Each row is a point on a tangle of strands that fork, close into loops and nearly touch. The rows are in no order.
Two points are linked if the straight distance between their rows is under 83.5. Some points are linked to none.
(1019): [ 33  -3  15 -18 -11   2 -26  10  11  -7   7 -21   6 -10  14  -4  15  -3
 -22  18 -14   2 -10  -6 -11  -4  14  19  18  -3 -26  -3   9  29 -14  21
 -18]
(552): [  2  22   3 -10  45  33   1   4  -2 -12 -48 -15  24 -47   1 -11 -13 -31
   2  -1 -21 -10  -7  27 -11 -14  26  -6   5 -20   7 -10  22   9 -16   0
 -16]
(1273): [ 31  36 -14  -5  21  15  -6   7   7 -18 -21   2  12 -27   8 -23  -2 -22
  16 -35 -28 -10   4  13   4  20   6   2  -7 -17  19  -8  19  32  10  -5
 -22]
(1186): [  7 -25   5  -8 -25  -1 -20  -9  29   2  32  10  -7   2   9   9  32  -4
   3  -1   8  17  15   8  -1   7   6   9  -3  15  -1  -9  19  23  19  28
 -20]
(690): [-17 -23  17 -33 -17   9 -19  -1  -3  10  30  17  -9 -10  -1   1   3   4
 -20  23 -33 -37  -8   0   7  -1  14  18  10  20   9  -8   4  20   1  -9
  13]
(350): [-23   5 -15  10  -3   4  21   7 -26  -6   0  34 -10  10   6   0  -7 -15
  29 -24  -1 -12  10  -5  13  17 -21  -3 -10   7  29  -9 -26  -4  26 -34
   6]
(666): [  3 -15   4  -1 -12 -52   7 -25  11 -17   2  10  23   0  -1  -6  28 -18
   7  21  23  31  15 -33 -15   1  -5  14 -20  34   9  28 -19   5  -1  26
 -38]
(129): [-25 -15  -2  -7  16   5  -1 -22   4 -11 -14   9   8  -2  -1   3  24 -18
  11  23  24  11  12   9 -16 -11  24   6 -16  13   8  -5  -4 -13  -2   4
 -10]
(895): [-10  -6   3 -16 -34 -37  16 -25  14 -12   1  22  -7  -7 -10  -9   6 -29
  19  11   2  18  31 -15  21   7   6  -9 -14  28  46   4   7   8  42 -13
 -28]
(83): [ -3  -9  28  -1  21  13   0  -9 -20  -4 -35 -22  27 -29   7   8 -13 -22
  -5  24  22   3 -20   8 -28 -34   5   7  13  10 -36  -3  -5 -10 -33  10
  -4]
(242): [  3  -1   7  -7   8   8  -1  11   6  -4 -20   1   0 -49 -11   3 -12 -44
  27   3   7  22  13  42   2  -5  14  -3   3  -6   6   2  13  22  30 -22
 -17]
(708): [ 13  41 -35  19  15 -17  13  10 -31 -31 -19  -2  14   0  10 -15 -10  19
   6 -11 -12 -36 -14 -26  -2  23 -15  19  -2   0   9  12 -37 -11 -15  -4
  11]
(73): [  1  12  -3  -1   2  -1  29 -19 -16  18 -18 -11  -3   6 -11   1 -15   6
  -1   5  10   8 -26   1  -3   6 -14 -24  13  15 -19  -2  -7   1  17 -19
  28]
(8): [-20   2  -4 -26 -20 -25  19 -15 -13  -2  19  11  -9   8  -1  -8 -18  16
 -13  11 -30 -33   9 -34  12   4  -2   5 -10   2  22  -1  -6   2 -14  -6
  20]
(572): [ 33 -10  17 -16  -7  16 -14  -5  31  11  -5 -25  13 -10   9  -5  21 -16
 -25  22   6  30 -12   8 -13 -18  18 -12  19 -11 -32  -9  28  26 -14  27
 -29]
(896): [-19 -28  22 -28 -15   1 -31  -3  10   4  27   1   0  -5  -2   8  22   6
 -26  39 -13 -15  -2  -3  -6  -6  30  22  11  18  -9  -2   5   6 -22  13
   1]
(1285): [  6 -30  23 -40 -10  26 -11 -12  26  21 -12  -7   6 -22  -2   2  15 -16
 -17  37 -11   3 -13   2 -13 -27  13 -16  19 -16  -8 -16  23  17 -14  -2
 -24]
(621): [ 12 -23  19   8  20  59 -33  22   6  10   2   4  -2 -36   5  13  13 -26
  12 -20 -10 -12  -6  42  -4 -18  14  -2  11 -13   2 -19  37  19  -6  -3
 -23]
(379): [ -9   1   7 -12  -3 -19   7 -21  -6  12   8 -15   7   1 -13   3  -2  26
 -28  31  -3 -12 -17 -21 -13   1  13   5   5  18 -18  10  -1  -7 -26  10
  32]
(1139): [-27  10 -18  34  -2 -47   3 -17   5 -13  13  18   5  10 -24  13   6  23
  14  -8  37  21  22   3   1  -2  -9  -3 -17  22  14  33 -32 -22   2  16
  14]
(1047): [ 21  29  -3  -4 -11  -3   8  11  11  -3   2 -13 -23  -1  -9 -10 -27  11
  -4 -32 -31 -15  -2  13  23  10 -15 -20   4 -23  -9  -5  23  16   9 -21
  20]
(1161): [ 13   8   0  23   4 -11 -17  23 -10 -13  18 -22  -1  17   3   2  -3  40
 -24 -10   4 -10   6 -14  -3  -5  -2   9   4 -12 -29  18  -7 -17 -44  20
  15]
(297): [  0  28 -24  40   0  11 -15  46   1  -4  29   7  -9  46  14   4  -5  44
  -8 -48  -5 -11  -1 -12  10  20 -28   6   6 -20   0   7 -25 -22   6   4
  27]
(556): [  3   0 -10  14 -10 -26  10   9 -26  15  23 -10 -11  49  -1   3 -24  41
 -27  10  -3  -6 -12 -24  15   5 -18  -1  -1  -2 -14  17 -29 -28  -6   0
  29]
(134): [  9  12   8 -37 -12 -18   0  -3  -2 -10 -19  -3   3 -32  -1 -13  -3 -14
  -9  38 -29 -19  -9 -18   0  10   9  13  17  13  14  -2 -10  19  17 -20
  -6]
(276): [ 19   4  -7  17  42  20 -22  25 -29 -19 -21 -16  27  -6  25  -6   1  -2
  -5   3  -6 -13  -4   1 -18  -7   7  32  -1  -4 -15   6 -14 -10 -31  21
 -20]
(364): [ -6 -22  12 -11 -24   6   2 -25  24  27  25   6 -18  -6 -17   8  -5  -1
   6  -2  -2   5  -5  34   9  -1   7 -20  -2  12  11 -11  30  26  32 -14
  12]
(1297): [ 44  14  -6  18  38  56 -18  26  14  12 -16  -4  -3  11  12  -6   5  -8
  19 -56 -15  -2 -24  29  11  10 -13 -18   4 -38  -2 -15  29  10  13  -7
 -15]
(257): [ 40  10  18  31   1  33 -30  33  22   9   6 -29 -13  30  16   5  10  21
 -13 -50  10  13 -16  16  17  -9 -11 -17  22 -19 -37 -16  37   3 -14  22
  -2]
(1282): [ -6 -33  -3   2 -17   3  -3  -6   5  22  44   2 -14  59   5   4  25  31
 -27  15   2  -6 -13 -25   3  13  -1   5  -7   4 -12  -3  -6 -15  -4  10
  12]
(1055): [ 11  -3  23 -19 -13   3  -3  -1  14  10  -6 -15  -2 -50 -17   1 -26 -24
  -2  10 -10  12   1  36   2 -21  11 -11  16 -10 -10  -2  29  30   6 -14
  -4]
(683): [ 33   0 -10  19   8 -34 -13   9  -5 -10   1 -11  23  19   7   7  17  20
  -3   7  31  32  -2 -19 -10   3 -14  18   6  13 -20  29 -37  -4 -11  27
 -17]
(329): [ 11 -25   5   0  25  49 -20  21  19  16  -3  14  -6 -34 -11  12  12 -37
  37 -25  -3   4   4  47   1 -17  14  -9   2 -30  23 -12  40  12  15 -20
 -26]
(35): [-27  -5  13 -25  -4 -11  38 -38  11  -4 -39  -1  11 -34 -14 -10 -16 -33
  15  21  15  16   6  -3 -18 -30  -4 -11 -17   0   8  -8  11   2  -2  -2
 -12]
(1156): [  2  20 -16   7   2 -36  12  -5 -24 -25  -7   5  18 -18  -3  -5  -1  14
   2   9  -3 -25  -3 -33 -14  14 -12  24  -3  26  14  25 -35   6 -17   3
  11]
(407): [  4  21   3  -8  -3   9  21   3  -4   6 -22 -12 -16 -20 -13  -3 -32  -3
  11 -18 -17  -9  -3  12  14 -10 -10 -32   3 -33  -9 -10  25   5  -4 -29
  19]
(173): [ 11   9   5   8  12  26 -11   8   6   8  -1 -19  -6  -5  -1   6   2   7
   1 -14   7  10  -2  25   2   5  13 -13  14  -1 -11  -2  24   4   9  -5
  11]
(743): [-21  -8  -3 -17  -8 -13  33  -5 -39  13 -13  -9  -6  14   5  -1 -35  11
 -18  38 -12 -27 -22 -30   4   0 -13  -3   3 -10  -7  -2 -26 -31 -13 -14
  33]
(824): [ -9  23  -9  23  -2  12   3  19   1  -2  22   2 -15  34   5   1  -8  38
  -8 -37  -5  -5   6  -6   5  10 -13 -16   1 -18  -5  -3  -1 -16  -8   0
  31]
(33): [-21 -14  14 -16   0  37   5 -23  12  15 -12  16   8 -40 -15   8   1 -25
  16   6  -3 -16 -15  29 -19 -16  12 -10   6  11  16 -16  17  19   2 -28
   5]
(707): [ 16  -5   5 -15 -22 -26 -13  14   4   2  34   1 -21   8   4  -4   1  13
  -9   3 -24  -2  15 -13  28  21  -2  18   0   8  10   1   3  13  29   4
  -5]
(1303): [-15  21  -7  -2  -3 -32  21  -5 -22 -22  -9  12   5 -32  -5  -5 -16  -8
  20  -1   0 -15  12  -7   2  17 -11  11  -5  28  19  11 -18  16   7 -14
   8]
(321): [-12  17 -22   8  -2 -62  18   7 -21 -14 -12  -3   7  13 -11  -1 -10  32
  -3  16   9   3  10 -41  13   2 -20  -1  -9  -7   7  38 -44 -29 -21  14
   4]
(355): [-10 -29  15  17   3  13 -19   1 -17   3  26  -1  -4  12   1  21  19  11
 -12  11  26  -3  -1  14 -14 -15  14  18   3  21 -26   7 -13 -16 -24   8
  12]
(1154): [ -3  18 -15   3  36 -25  11 -10  -5 -25 -34  -7  35 -16   6 -11  -1 -14
   7  11  17  23  15  -7 -22  -8   9   8 -17   8   6  18 -13  -6 -15  27
 -23]
(524): [  7 -29   3  10 -11 -15 -23  15   6  16  46  -3  -2  47   2  12  33  41
 -27   6  20   8 -13 -20   1   6   2  19  -3   0 -27  21  -8 -15 -30  32
   1]
(1051): [ 11   0   9  28   2  33 -27  23  31  10  11  -9 -11  31  13   9  12  17
   2 -54  19  31   6  24  16  -7 -17 -21   5 -17 -23 -12  29  -4  10  20
  -6]
(1345): [ 48  26  -8  19   9  40 -16  28   9   3  -3 -17 -20  27  21  -9   6  14
  -1 -48 -22 -18 -27   8  12  20 -12  -1  14 -35 -14 -17  12   4   9 -10
   2]
(522): [  6 -18  35   4   1  11   1 -25   2  12 -21 -22  13 -18  -7  10  -3 -18
  -7  24  32  28 -19  27 -22 -37   8 -11  11  17 -45 -10  18   1 -23  13
  -3]
(367): [ 14 -13   4   9  15 -40 -16   6   2  -8   7 -10  28  -2  -5   8  29   3
 -11  31  31  33   0 -12 -21 -12  16  28  -4   7 -27  38 -29  -8 -39  37
 -19]
(1319): [ 39  -8   9  -5  -1  25 -36  36  -4 -10   2 -15  -1 -12  23  -4  11  -7
 -12  -3 -22 -13   1   4  -3  -4   7  29  14 -25 -19 -11   9  19  -9  13
 -31]
(427): [ -2  41 -19  25  27   6  -1  17   1 -14 -13 -12   3  12   5 -11  -8  25
   0 -33   0   2   9   4   7   5  -2 -16  -1 -22  -9   2   5 -16 -15  10
  16]
(1339): [ -4   5 -17   3 -18 -19  37   1 -33  16   0  -4 -14  33   6  -7 -39  19
 -16  13 -20 -21 -24 -30  18  13 -22 -12   3  -6  -3   1 -31 -15   8 -19
  34]
(915): [  3  21 -10  23   3   8  26  -7 -24  20  -6 -15  -2  27  -3   3 -21  22
 -16  -9  11   0 -32  -7 -11   4 -17 -20  16   7 -33  -2  -9 -12 -12  -6
  46]
(376): [ -9   7   2 -34   4   1  14 -10 -15  -6 -38 -11  10 -30   1  -8 -12 -16
  -4  37 -11 -16 -15 -18  -7   0   3   6  12  -1   5  -4 -14  -5  -3 -18
   3]
(1050): [  6 -18   1   8 -16  21   7 -25  30  23   1   4 -13  -2 -17   9   1 -11
  24 -15  23  29  -5  46   2  -5 -11 -26  -4   4  -2 -15  26  15  39 -16
  -9]
(394): [-39 -14   7 -31 -15 -22  28 -36  -3   0   1  16   5   1  -6  -5   0  -7
  -6  25  -3 -14  10 -34 -10  -7   1   3 -20   7  21  -3  -4  -7 -19  -5
   6]
(219): [-26  19 -10  16   5  -6  31 -28  -9   3 -27  -1   5  -3 -15   5 -18  -1
  19  -4  29  15  -1   9 -10  -4 -11 -21  -6  14  -7  -1  -7 -14   6  -4
  23]
(1085): [  6  47 -37  21  29  10   8  19 -18 -23 -26  -9   6  10  12 -15 -12  15
   7 -31 -15 -26  -6  -7   4  23  -7  -4  -4 -22   5  -5 -15 -19 -12  -8
  13]
(149): [ -1   8   6  14  12  20 -10  18  -9  -1   0 -24  -9  20   5   2   2  31
 -31  -1   1 -13  -4 -14  -4  -9  12  -5   5 -23 -28  -4  14 -30 -46   7
  16]
(900): [ -3  11 -14  13  18  18 -16   5  26  -7   2  12   3 -16   2   0  14 -17
  22 -28  14  23  20  37  -1  16  16   3 -10   3  21  -6  21   8  34   7
 -19]
(533): [ -4   1   7  15  26  14 -13  -3  14 -12 -13 -11  18 -27   3   2   3 -27
   2   3  24  38  19  47 -19 -24  32  -2 -13   5 -11   0  19   6  -9  30
 -24]
(615): [  7 -19   4  -2 -18 -16 -30  16   8  -6  42   5 -14  12  12   8  19   9
  -2 -10   2  14  25  -1  12  13   2  25   1   7  -5   5  -3   7  22  24
 -16]
(905): [ 22  26 -11   2  -2  -8  -9  -3  10 -20   1   2  13 -16  10 -16  10  -1
   5 -16 -15  -5  14  -8  -7  21   4  12  -7   9  17   1  12  30   5  12
 -19]
(836): [  1  -5  -5 -14 -13 -51  -4  14 -14 -14  20  -4 -10  11   0  -3  -7  15
 -12  27 -12  -1  20 -31  25  13   1  24   0   8   8  22 -24 -10  13   4
  -4]
(609): [-28  12 -21  24  18  -4   4 -10   1 -21 -13  26  10  10   2   4   7 -10
  36 -32  28  17  34  17   0  -2  -6  -2 -24   9  28  -1 -14 -15  13   2
 -11]
(1185): [  4  12  12   6  32  33  -3  -3  20  -2 -30 -21  22 -49  -5  -6 -13 -27
  -5   2  -2  14   1  42 -18 -21  38 -14   3  -8  -6  -8  43  11 -17  13
 -18]
(741): [-17  -7  -6  -6 -17 -31  18 -23  12  18  14  15 -24  34 -15  -1 -13   0
   9   1  -5  20  10   0  40   9  -8 -36 -10  15  32  -2   5 -11  53 -20
  15]
(1111): [  3  18  -6  18  18 -20  -6  -2  11 -16 -11 -14  18 -10  -1  -2   1   3
   0  -3  25  35  21  14 -12  -8  10  -2  -9   5 -15  16   0   2  -7  29
 -12]
(685): [ -6 -16  14  -5   3  41 -10  14  -5   5   3  -9  -9   7  11   1   5  10
 -22   9 -16 -27  -7 -10  -3 -12  17  -2   7 -28  -4 -21  18 -15 -32 -10
   2]
(424): [ -3 -12  -9  12  -2  39  -6  10   4  21  18  22 -20  44  16   7  20   6
   9 -39   2   2   0  -8   7  15 -23 -10  -1 -24  12 -22   0 -17  29  -7
  -2]
(912): [ 12   0  26 -18 -12  -8  10   0 -10  14 -13 -26 -13 -28 -14   3 -34  -4
 -10  16 -12  -1  -8  16  11 -18   0 -19  18 -11 -29  -4  16   8  -5 -14
  19]
(335): [  8  18  -2 -13   8   9  12  11 -28 -12 -36 -21   0 -26   4  -9 -25  -5
  -4  17 -22 -34 -21  -3  -2  -2  -1   3  18 -14 -16  -8 -10  -6 -14 -26
  14]
(303): [  3   0  -2  14  -8  17 -25  16  32  12  18  12 -14  37  13  11  22   9
  15 -45  13  22  13  10  19  16 -24  -8   5 -13   4 -15  12  -6  42  12
 -15]
(423): [-11  17 -15   6  -4   9  31  17 -22  17  -2   2 -20  27   0   0 -35   7
   1 -17 -18  -9 -16  -2  19  14 -23 -31   8 -22  -6 -12 -21 -16  15 -37
  37]
(642): [ 14  44 -14  17  22 -23   2  10   7 -16 -27 -24  15  -2  -3 -13 -17  15
   0 -20   9  26  12   6   3   2  -5 -12   0 -12 -16  11   3  -7  -5  20
  -2]
(68): [ 25  36   0  18  36   6   3   8   0  -6 -45 -36  15  -8   0 -14 -18  -3
  -9 -18   6  21  -2  19  -4 -23   6 -21   0 -22 -31  -3  23  -2 -24  20
  -9]
(245): [ 19  18  -9  -1 -13   3   7   7  -5  -1   7 -12 -17  18   4 -14 -16  25
 -18 -15 -31 -29  -8 -13  11   8 -16  -6   1 -28 -14  -7   4   1 -13 -11
  19]
(421): [ -1 -16 -11  -6   0  38  16  -4   3  28  -1  15 -19  23  -3   3   7  -8
  16 -13   0   2 -11   4   4   6 -14 -31   2 -20  22 -23   5  -6  33 -34
   3]
(283): [-30  11 -20  15 -13  -4  20  15  -7  15  19  28 -23  55   7   2 -23  12
   5 -28  -8   5   5 -15  27  18 -35 -32   5 -13  15  -8 -31 -28  36 -24
  31]
(1200): [ -5   6   7 -17  16 -17  -1  -3  -3 -27 -24  -2  33 -35  10 -11  -2 -28
  -2  29   4   5  10 -10 -29 -16  10  26  -8  10  -2  11 -18   9 -22  20
 -26]
(1279): [ 36  21 -13  -1  11  35  -6  12  27  10 -16   5  -4  -4  -1 -12  14  -9
  24 -45 -24  -3 -11  13  10  21 -12 -16   0 -37  22 -14  34  23  24 -11
 -22]
(787): [ 22  -4  -9  -2   0  26 -21  39 -22 -15  -2   1  -2  -1  22  -9  -3  -3
   1  -8 -25 -35   3 -13   0  14  -7  40   0 -25  -2 -12 -13   3  -1  -8
 -27]
(167): [ 12 -10  -8  -7  -1  21 -19  20  -5  -2  12  23 -12  -1  12   0  26 -14
  22 -16 -12  -8  11  -7   6  29  -3  25   3   2  25 -14   3  13  42  -9
 -24]
(469): [-15  -4   0  -1  -4 -45  10 -30  -1   1  11  -3  12   5 -20   6   8  21
 -13  29  18   9  -2 -18  -4   0   4   9 -10  25  -8  30 -16 -12 -21  20
  16]
(95): [-30   3 -15  11  -9  -6  19 -10   9  13   5  19 -18  53  -3   3  -1  11
   6 -11  12  18  12  -7  22   8 -20 -31  -4  -4  17  -9 -13 -30  35 -18
  16]
(302): [-33  -2 -13   8 -19 -30  22  -2 -31  -4  23  35 -16  22  -3   6 -20  -2
  18 -11  -3 -13  12 -12  22  13 -24  -3  -9  29  28   5 -34 -12  26 -21
  30]
(951): [-16  19 -24  34   0 -63   9   2  -5  -9   6  13   8  20 -23  18  -3  41
   6  -5  25  18  14 -20  14  -4 -26  -7  -4   8  10  52 -51 -29  -6  14
  17]
(180): [ 23  32  -1  -3  30  22   1   8 -11 -10 -43 -33   8 -22   3 -16 -18  -9
  -6  -1 -18 -10 -12  11  -5  -9  12  -8   7 -27 -16 -11  15  -2 -25  -4
  -2]
(446): [  8 -10  -7   5  12  33  -8   8  38   9  -8  21  -1 -32  -6  -2   6 -40
  40 -34   5  26  18  53   3  -2  11  -8 -15 -26  30  -8  41  21  28  -4
 -38]
(635): [-16 -18   4 -16 -26 -46  11 -37  19   3  10  15 -21  16 -16   0   2 -12
  12  25   5  26  22   1  28  -1   4 -16 -20  24  31   2   3 -10  41  -7
  -3]
(133): [-25  13   7  -3  12  -7  39 -36  -5   4 -46 -15  13 -23 -17  -1 -22 -10
   8  13  30  16 -13   3 -22 -18  -9 -16 -12   8 -19  -1   7 -13 -12   9
  11]
(791): [-10 -27  20  25  10  22 -32   4   4  -4  20  -6   4  -2   8  19  30  -1
  -8  -1  24  12   7  20 -12 -23  25   8  -3  10 -30  -4  16  -8 -36  29
  -9]
(1296): [  6 -10   1 -20 -26  -7   8 -16  33   2   1  16   0 -25  -1 -12  13 -34
  12   2  -4  21  31  -2   1   4   9  -6 -12  -3  39  -6  27  29  30   3
 -41]
(845): [  5 -18   3 -22   1  47  -9  25  -9  10   0  24 -13 -19   1  -3  -1 -17
  10 -11 -32 -44  -1  -2   4  -6   0  10   8 -35  28 -23  15  12  -1 -37
  -8]
(199): [-13 -25  25  -4  -4  19   2 -37  13  14 -22  -8  11 -29 -11  10   0 -26
   6  28  25   9 -20  38 -23 -30  10  -8   5  24 -13 -14  13   8  -4  -5
   2]
(977): [-20 -11  -3 -19  17  30  -1 -14   8  -2 -17  18   9 -22   1  -1  19 -23
  18  11   3  -6   9  15 -11  -3  20   2  -6   3  30 -14   9   1   7 -16
 -11]
(801): [ -7   1  17 -48 -20  -8   0 -18  23  -4 -21   1  17 -53  -7 -12  -7 -33
  -9  40 -25  -5  -4  -3 -17  -9  20   6  15   6  19  -3   9  32   9  -4
 -19]
(753): [  4 -23  27  23  21  50 -43  29  -1  -5  11  -8  -2 -22  16  16  21 -12
  -1 -12   6  -2   6  27  -4 -16  27   8  10  -2 -16 -17  29   2 -18  16
 -16]
(279): [-10 -29   1  -9 -24  -4   8 -30  10  20  31  18 -14  46   2   2  23  14
  -8   6   1   5  -6 -22   4  11  -9 -15 -11  15   8  -7   6  -3  14   4
   3]
(443): [ -8  16 -17  11  11  26 -11  10   7  -6   7  29  -8  -3   1   1  19 -11
  31 -40   1  -6  21  10   7  33   4  13  -6   3  38  -8  11   9  40 -12
  -8]
(963): [ -7   2 -14   7 -12  31  11  13  -1  22  45  23 -28  29   6   5  -1   8
  -4 -21 -28 -23 -19  -7   5  34  -6  -7   7  -1  20 -11  -3   5  29 -21
  36]
(227): [  6 -13  -8   5 -16 -51 -11  13 -15  -1  34  -7 -11  37  -6   6  -9  41
 -23  22   0   2   5 -24  23   6 -10  21  -4  -1 -10  33 -33 -23  -8  12
   9]
(762): [ 20   0  -5 -16 -16  10   5  -6  30  11  -2  10  -8 -15 -10 -10   5 -12
  20 -21 -10  13   9   5  10  14  -5 -16  -2 -11  32  -9  32  31  36 -16
 -27]
(401): [ 40   9 -12  20  21 -10 -23  24 -18 -21  -9 -16  25  10  21  -7   8  12
 -10  -2   5   4   0 -20 -17   6  -7  35  -2  -7 -15  18 -30  -4 -25  28
 -31]
(316): [  9 -22   7   0 -19 -26  -4 -27  21  -2  17  10  15  15   4   2  31   1
   4   6  25  30  12  -8  -9   2  -9   4 -16  26 -10   5  -4  16   4  32
 -27]
(72): [ 58  35  -3  29  21  22 -24  34   6 -10 -19 -35  -2  23  18  -8  -4  13
  -9 -43  -3   5 -16  16  10   2  -8  -4  19 -24 -35  -5  13   1  -5   9
  -2]
(917): [-12  -9  -9 -10 -15  16  33 -13  -3  28  24  24 -23  24  -4   1  -4  -4
   7 -11 -22 -14 -17 -10   9  18 -11 -25   2   3  33 -14  -2   4  35 -35
  26]
(955): [-22 -10  28 -43 -16 -30  -4 -12  15 -15 -13   9  26 -38   3 -12   3 -35
 -15  52  -7   3   2 -23 -24 -20  16  21   4  23   3   9 -15  20 -14  15
 -24]
(639): [ 22   0  19 -11  -6   3  -6 -10  -5  10  -5 -26  10   3   0   0   0  16
 -32  22  -3 -11 -32  -9 -12  -7   4   5  19   8 -33  -4   5   8 -29   6
   9]
(196): [-25 -34  -3  -3 -13  -5  -2   9 -37  -4  28  27 -11  11   6   6  -3   7
   0  21  -7 -31   4 -15   0  -2  -9  36  -6  23   9   5 -35 -10   0 -13
   9]
(671): [-39 -16  15 -26 -11 -45  16 -47  13   0   6   9  10  -4 -24   0  12  -3
  -7  50  13   4   1 -20 -10  -5  20   9 -18  32   4  16  -5  -8 -18  11
  10]
(34): [ -7  -5  -3   9 -11 -36   1 -20   0   2  27   3  -7  11 -14  12   0  23
   1   8  15  13   7   5   5   4  -3  -1  -7  34  -4  21 -17  -4   8  11
  24]
(182): [-27 -14 -16   8 -19 -39  24   6 -45   0  29  25  -8  21   4   6 -25   7
  -1  15 -13 -31  -2 -33  14  12 -19  16 -16  28  27  18 -45 -14   8 -14
  25]
(1149): [  0 -31   7  -5  -7  54 -11  23 -10  22  25  12 -24  14   9   9   5   1
  -3 -17 -24 -37  -7  -6   3  -4  -3  -1   7 -30   8 -24  16  -4  -4 -25
   8]
(736): [ -7  20  -3  -7 -12 -21  10 -18  12 -13   2   3   8 -28  -5  -9  -9   1
   7  -3  -3  -2  20   2  -3  13   6   0  -9  18  19   4  13  23   8   2
   3]
(1308): [-16  25 -19  -8  -7 -54  32 -11 -31 -24 -22  -2  12 -27 -12  -7 -15  12
  -1  32 -14 -41 -18 -50  -2  15  -9  16   0  23  20  30 -36  -9 -20   4
  22]
(289): [ -5  -1 -10 -12   4  31  15  17 -26  -1 -11  27  -7  -2  10  -7 -10 -23
  26 -22 -17 -33   2 -11   9  13 -18   7  -3 -24  27 -15 -11   4  10 -43
  -5]
(262): [-11 -18  -1  19  -2   4 -16  -6   0   2  32   8 -10  16  -7  22  17  15
   3  -3  28   8   6  24  -4   0   9   4   1  29 -12   4  -9  -9  12   4
  24]
(412): [ 18 -15  17  27  -1 -11 -22  17  -3  11  30 -26   3  35  -1  20  17  36
 -34   1  29  13 -13  -6  -5 -14  11  11  11   3 -46  22   1 -21 -55  29
   9]
(820): [-40  -2   9 -38 -12 -21  49 -40   1  -7 -34  14   8 -28  -9 -10 -16 -28
  15  27   5 -11  -1 -28  -3 -11  -7  -6 -13  15  36  -5   2  -3   1 -17
   5]
(715): [-15 -28  12  -7  -3 -19 -11 -17  15  -9   2  -4   5   6  -9   6  25 -16
  -2  44  28  29  11  13 -14 -22  26   5  -9  13 -19   4  -6 -15 -14  14
 -11]
(772): [ -1 -11  21   8  12 -22 -11  -6   5  -3  -4 -20  21  -8  -6   9  19 -11
 -18  34  34  37   3   1 -24 -27  25   8  -2   5 -43  22  -4 -14 -49  38
 -10]
(337): [  3 -13 -12   7  -3   1  -8  26 -34 -14   7  14   3   8  18   0  -5  10
   3  -1  -4 -24   9 -20  -6  14 -18  42  -8   1   3   3 -37  -9  -4  -9
 -14]
(646): [-20 -25  19 -21 -16  13   0 -25   6  22  18  14  -4 -20 -13  11  -4  -9
  -3  20 -12 -18 -14  24   0  -8   9  -5  12  24  12 -11  10  20  15 -22
  20]

A fork is a point with three links, a tip a point with one. Leave the first point through the second and follow the links. Name the first fork or tip that comes.
(917); (421): (1279)
(1279); (1297): (963)
(302); (350): (279)
(762); (1296): (1339)
(524); (412): (1019)

How many points has the smallest loop of links through each point below? Write - if it is on no loop.
(302): -
(552): 7
(376): 11
(407): -
